Points, in no order, along strands that fork, close into loops and pass close to each other.
Two points are linked if the straight distance between their rows is under 65.8. Some points are linked to none.
(891): [-28 -19   8  25  19 -29  -2  19 -35  36  28   2 -17 -30  17  -2  22   7
 -31  11  20]
(1070): [-32 -24  39  13  29 -22  -1   5 -30  18  23  30 -16 -20  -2   0  19   9
 -34  26  34]
(594): [-10  -3  22 -18 -19  24  -4 -22  46 -32 -25 -15 -29  -4 -29  -3 -30 -11
  39 -18 -20]
(966): [ 30 -28  -2  20 -22 -11  -3  -6  18  -4 -85  -7   3  -9 -17  51 -26  41
  45 -25  20]
(360): [ 30  29 -69   2  -8  21   5  -5   4   2 -16  19  21  -6  25 -37  19 -20
  -1  51   7]
(598): [  9  -8  10  25  10 -24  -9 -15  -9  15 -11 -21 -39   8 -11  48 -28  -4
  28 -47  -3]
(34): [ 28 -19   6  43  -7 -22 -16 -33   6 -12 -19 -16 -23 -10  24  57 -13  20
  12 -28  24]
(836): [ -5  13 -69  25  13  10  23  -7   1  40  14  22 -10 -13  19 -51  30  -6
 -15  38   2]
(979): [ 10  -1  26  -8  -5  -2 -21  15  -2 -13 -13  -8   7 -22  -5 -18  -2 -11
  -5 -11 -21]
(431): [ 28  -1 -42 -22  15  18   5   3  -7  20 -17   1  19  -9  -3 -55  18 -16
 -12  17 -28]
(141): [-14  29 -26  -7 -11  31   8 -25 -10  15   0  46  17  10   2 -29  33  -1
 -27  69  27]
(703): [  7  36 -48 -11  -9  64   6 -27  -4  11 -13  10  20  18   9 -27  21 -16
 -17   9  -5]
(969): [ -8  -3   1   4  19  38  13 -19  -3  30  20  12  12 -13  -2 -36  47  -4
 -28  24 -16]
(42): [-17  -1   8   7   7  16  14  -9 -15  24  22  33   8  -2  -9 -33  34  11
 -35  30   9]
(968): [ 16  -1  -9 -34   3   0  -4  24 -14   2  -6   0  25  22 -19 -28  -1  -3
  -9 -10 -28]
(1112): [-27  13  14 -23 -20  -8 -10  -1  11   0  -7 -21 -26  20 -34  10 -25 -23
  15  -9 -34]
(909): [-16   9   7  11  -6   3   9  -9  -3 -15  27 -20  -2  12  14  43 -17 -26
   5 -29   9]
(301): [-17  -9   3  18  26   2  20  13 -20  27  41 -12  -6  -5  -1  -8  12   6
  -9 -26 -23]
(474): [-14   0 -37   7   1 -24  11  29 -15   6  17  -1   1 -21  29  -9  -1 -11
 -26  45  20]
(894): [-21 -21  39  30  21  18   3 -18  27  11  26  -5 -32 -33  -4  -3  -5  15
  24 -44 -28]
(928): [ 10  19 -17 -34  -7  31   9  -9   2  -6  -2   8  32  31 -16 -25   2  -7
  -2  -8 -24]
(1049): [-27  26 -21 -33   9  31   6 -20 -10  25  -1  -5 -29  25 -31 -22   1 -32
   0 -13 -48]
(773): [ -9  18 -64  19  10  22  36  -6 -18  41  28   4   7   6   7 -41  21  -1
 -12   7  -7]
(907): [-37  20   9 -12  -8 -16 -22   3 -19  -4 -17 -38 -18 -31 -11  -2 -22 -34
  -1   0 -30]
(621): [ -9 -12  33   2  -2  24  -8 -17  33 -10 -19  -7 -34 -20 -31 -16 -22   1
  29 -33 -33]
(384): [  4 -10  14  18   5   0  15  -9  11   4   1 -14 -16   9 -16  37 -32  -8
  33 -49   2]
(465): [-13  21 -47  -7 -16 -18  10  19 -35 -10  11  -9  30  13  35  14  -7  -6
 -16  10  30]
(844): [  6  35 -35 -34 -21  -7  -3  14 -16 -23 -21 -11  32  -6   5 -14 -10 -22
   0  21  -6]
(97): [ 28 -20  -4   6  -4   2  27   1  20   4 -64 -12  11  10 -29  46 -29  38
  57 -30  31]
(137): [-19  20  15 -18 -18  40   0 -27  16 -30  13  -6   3  -3   0  -9 -15 -31
  -4  -9 -18]
(899): [-25  23 -44  13  -6  -8  24   7 -20   8  23  -9   7 -18  28 -15  -2 -25
 -21  17   4]
(678): [ 21  16 -51  -9  11  32  -1  -5   7  11 -22   3  12 -23  15 -44  28 -25
 -13  36 -23]
(644): [  4 -10   9  -2  -8 -15   6  -3  28   0 -20 -16 -26  29 -34  34 -36  -8
  44 -28   0]
(1003): [-28  32 -30 -12   0  26  19  -6 -28  17  19  -9  -6  23 -15  -8 -23 -34
  -4 -21 -35]
(1131): [-18  28 -58 -24 -18 -11   9  13 -27  18 -10  -8   2  35 -19 -28 -21 -33
   3   4 -27]
(161): [-23   0  10   3  21  35  14 -17  -9  19  44  -6 -11 -21   2 -16  16  -3
 -10 -11 -39]
(999): [-30  15  -8  15  -6  -5  20  -4 -25   2  43 -20  -6  11  22  35 -12 -22
 -21 -19  16]
(739): [-13  10 -55 -21  -7 -38  -1  22 -20   8 -21 -19   0   7  -2 -25 -20 -37
   0  21 -20]
(1135): [ 24 -27  11   9  -1  13  35   9  37 -14  19  14  27  37 -13  10  -9  27
  21 -24  28]
(328): [  6   2   4   3  -7  -7  -1   7   0 -28  11 -13  12  20   9  36 -13  -6
  13 -21  25]
(308): [ -3  38 -63 -23 -21  22   9  -8 -27  11 -16  -2  16  37 -14 -27  -8 -30
   3   3 -17]
(522): [ 39  -4 -14 -33  10  -3  -8  33 -15  -5  -7   6  38   5  -4 -36  10  10
 -15   7 -12]
(1023): [  1  -4  21 -27  19  51 -12 -20  28  -7 -12  -3 -18 -10 -23 -38  14 -13
   0 -17 -44]
(20): [ -3  -5  -8  19  15 -32  -5  28 -44  15  26 -26 -13  -4  34  30   9   7
 -30  -9  33]
(1009): [ 23 -21  22  -2  -3   1  13   4  33 -19  19  24  34  22  -6  -3  13  36
   9  -7  20]
(376): [ -7   7   9   1  10  45   7 -27  11  12  19   2   4 -10  -2 -26  22  -6
 -23  -5 -23]
(796): [ -5  10 -43 -15 -16 -22   2  37 -34 -14  13   6  18   9  48  13   7   6
 -16  43  49]
(754): [ -8   4  20 -30 -14  12  -2 -10  29 -18 -13  -7 -17  36 -33  -5 -22 -14
  23 -21 -25]
(109): [ 40 -49  28  34   9 -24  -5   0  23   2 -10   9  -4   5  16  31   8  58
   9 -15  43]
(92): [-37  16  24 -20  -3  15 -19 -14   2 -11   2 -24 -33 -30 -14 -14  -7 -26
   6 -10 -46]
(735): [ 23 -27  40   7  -2 -19  -4  13  21 -19   5  31  21   5   5  13  20  46
   4  12  37]
(213): [ 12 -39  37  28   6 -12  -8   1  21   5  14  21   0   3  -2  21  12  41
  -3  -5  41]
(272): [-14  30 -70   5 -21  -5  18   7 -21  -6   8   1  19   3  35 -17 -14 -23
 -10  25  11]
(406): [ 24 -13  -3  -1   6  30  59  -2  30  -1  22  11  13  51 -20   6 -25   5
  29 -38  13]
(823): [ 42 -37   1  24   8 -12   9   4  18 -11 -17   0  10  16   9  50   2  54
  24 -23  50]
(906): [ 40 -20  -4   5   0 -13  20  13  27 -17 -32  -6  14  29 -14  49  -9  33
  48 -33  33]
(596): [-29  23 -26   3   1   5  30   0 -33   9  36 -14   3  26  -2  19 -24 -21
 -12 -27  -8]
(756): [ -5  16 -29 -24  -9 -36 -13  33 -25 -19 -24 -24  17  -5  10  -2 -19 -23
  -6  14  -6]
(874): [ 28 -22  23  15  -8 -43 -39 -10  15  -6 -63  -7 -20  -3  -3  33 -26  16
  29 -22  -3]
(396): [ 25   3 -22 -21   1  -1   8  34  -9  -8   2  27  38  -7  11 -24  26  16
 -29  54  16]
(808): [ 30 -18  31   9   3 -23 -32  16  -6 -19 -10  -5   6 -21  19  23  -4  18
   2  -9   6]
(550): [-32   6  17   8  14 -13 -12 -10 -12   7  10 -24 -27 -13  -1  26 -23 -22
  14 -38 -25]
(323): [  5  15  34 -35 -23 -15 -38   4  16 -30 -37  -5  10   5 -15   2 -12  -2
  21  12 -25]
(73): [ 19 -18  50   5   6  28 -10 -12  18  -4  13  12   5 -30  -7 -24  30  17
 -16  14 -11]
(87): [-27 -16  17  24  21 -15  16  12 -26  35  43  -2 -10  -7   3   7  18  17
 -22 -14   6]
(261): [ -6  -3  41  26  -2   2 -16  -4   4   1  19  -7 -12 -42  12   5   0   4
  -5 -14  -9]
(234): [ -2 -22  22   8   2 -31  -1  -7   6 -18  12  17  -7  36  15  59  25  31
  -2  12  70]
(847): [  6 -11 -38  21  15 -30  13  25  -8  15  21  20 -11 -25  28 -27   5 -11
 -25  63  22]
(935): [ -3   4  35 -19 -32 -30 -43   2  32 -13 -40 -11 -16   3 -25  14 -23  -1
  23   5 -24]
(1008): [-13  37 -15 -39 -25  39   9 -25  19 -17  -7   6   2  50 -24   1 -20 -35
   9 -13 -24]
(793): [-22  13 -47  10   2  11  25  -1 -25  17  33   2   3   4  14 -25   0 -11
 -21   1 -12]
(855): [ 30  24 -30 -30  -8  58   8 -18   4   0  -2  18  43  39  -6 -24  22  -6
 -11   1 -11]
(298): [ 38 -19  13  14  -8 -28 -26  -5  26 -24 -58  -4   6  -2   1  43 -16  31
  34 -28  15]
(310): [ -6  -4 -26   1  20 -35   0  34 -36  23   2 -28  -7 -32  14 -17 -10 -20
  -8  -1 -10]
(453): [  5 -15  26   4 -27 -31 -39   2  37   3 -54 -16 -22  19 -26  31 -29  15
  31 -11 -15]
(374): [ -1  -9 -41  -5   0 -39  16  45 -25   2  14   7  -3  -7  45   5   6   3
 -20  39  44]
(620): [  8  26   6 -43 -16  -1 -20  10  -2 -31 -31  -5  33   5 -14 -13  -5 -14
   4  12 -19]
(757): [ -4  27 -36   3  -9  57   7 -28   0  28  -6  25  17   8  10 -26  39 -10
 -19  41  12]
(541): [-19   8  -7  -4  12  10  14 -11 -27  15   5  51   8   6 -13 -36  26  -2
 -28  54  27]
(132): [-46  16  19 -12   5  -3  -3 -10   0  20  10 -24 -43  10 -31  12 -30 -25
  14 -28 -43]
(580): [-18  10 -16 -21  18  10   5  -2 -20  18  -6 -14 -13  -9 -25 -41   3 -25
  -1 -11 -49]
(726): [ -2   1   3   1   7 -21  -7  24 -36   1   6 -27   3 -21  13   9 -12 -10
 -14  -5  -4]
(679): [ 11 -13  52   0  -1   2  -7  -2  23 -18   2  40  16  -2 -11  -7  23  27
 -10  34  29]
(281): [  0   1   8 -26 -21   3  11   6  33  -7 -22  -4 -16  53 -41  19 -42  -8
  47 -15  -6]
(543): [-38 -15  57  31  13 -25  -5 -20  -5   9  20  30 -29 -16  -6  10  13  13
 -10  14  33]
(912): [  7  -3  40  -6  -2  12  -6  -4  12  -7  11  24  14 -25   3 -19  26  12
 -26  48   4]
(519): [ 18  -1  15 -17  -9 -15 -12  14  14 -43  -9  -8  26  18   4  34 -14  10
  21 -19  12]
(383): [ 17  19 -39 -11 -11  15  10   7 -11  -5   1  19  32   4  19 -33  19   3
 -21  45  10]
(271): [ -3 -30  46  18   8  15   2 -14  19   9  31  17  -7 -16 -10 -22  23  21
 -12   1   5]
(809): [ 20 -10  20   0 -17 -22 -12   4  33 -33 -29  -6  15   2  -4  21 -18  13
  36 -24   6]
(1007): [ 39  -5  -5 -29   2  -4  -3  44  -6 -19   7  18  45  -2  12 -15  24  34
 -16  28   9]
(1001): [-15   2  28 -14  10  35 -13 -27  23 -15   3  -9 -29 -30 -11 -21   4 -12
   8 -22 -44]
(516): [-18 -10  37  39  -3  -4  -5 -25  24  -6   8  -7 -28 -33  15  31  -5   2
   9 -14   9]
(560): [ 12 -32  31  25  21   8   7   4  20  12  30  10  -7  -7 -11 -20  18  27
   2 -27  -7]
(68): [  9  -2 -52  15  13 -13  19   2   2  27  16  38  -9  -8  18 -48  21  -5
 -16  69  20]
(811): [ 11  -1  17   5   3 -17 -16  19 -17 -11   5 -10  15 -23  18  22   2   2
 -20   6  12]
(584): [  1  -6  20  26  12 -22 -19  -5 -17   5   7 -25 -26 -14  13  41 -15  -9
   4 -42  -3]
(9): [ 39 -20  28   6   0 -27 -33  15  -5 -31 -15   4   1 -12  29  47  14  42
  -4  13  33]
(714): [ 16 -12  33  10  -2 -29 -17  -3   4 -27  -6   9  -5   6  27  55  16  37
  -1  27  61]
(561): [-14  -2  -6  -6  19 -20  -2  16 -28  25   1 -24 -12 -23 -15 -29  -8 -16
  -7 -16 -42]
(89): [-17  -1  21  16  -5   3   5  -1   2  -1  36   3   7  10   9   9   6   2
 -19   1  18]
(956): [-12 -14  40  30  16  -2 -23 -11   6   7   0  -5 -32 -49   5   7  -3   7
  16 -33 -37]
(1012): [-12  24 -14 -15   3  72  -3 -32   3  -2  -3   4   5  -2   9 -26  26 -26
 -14   2 -24]
(834): [-28 -14  44  39  -2 -24   0 -37  11   2  17   9 -29 -11   7  38   7  12
   4   5  41]
(542): [ 29 -15  28   4   6 -35 -43   7  -1  -4 -36 -13  -9  -2  -9  14 -18   9
   8 -20 -15]

How many points has the smallest loop of links through each point below? Write none if it is on no loop.
(644) -> 9
(808) -> 17
(541) -> 8
(272) -> 6

A tip is a point with one link. Name the tips that can be reached along the links from each point below, in the order of the rows.
(261) -> (431), (894)
(874) -> (308), (406), (234), (560)
(1112) -> (907), (1023)

A fork is a point with three links, a tip a point with one. Leave the first point through the second and follow the links. Name the first fork or tip that comes.
(431); (678) -> (703)
(301); (87) -> (894)
(644); (384) -> (754)
(808); (811) -> (298)
(935); (323) -> (308)
(809); (519) -> (808)
(739); (756) -> (874)
(855); (928) -> (431)
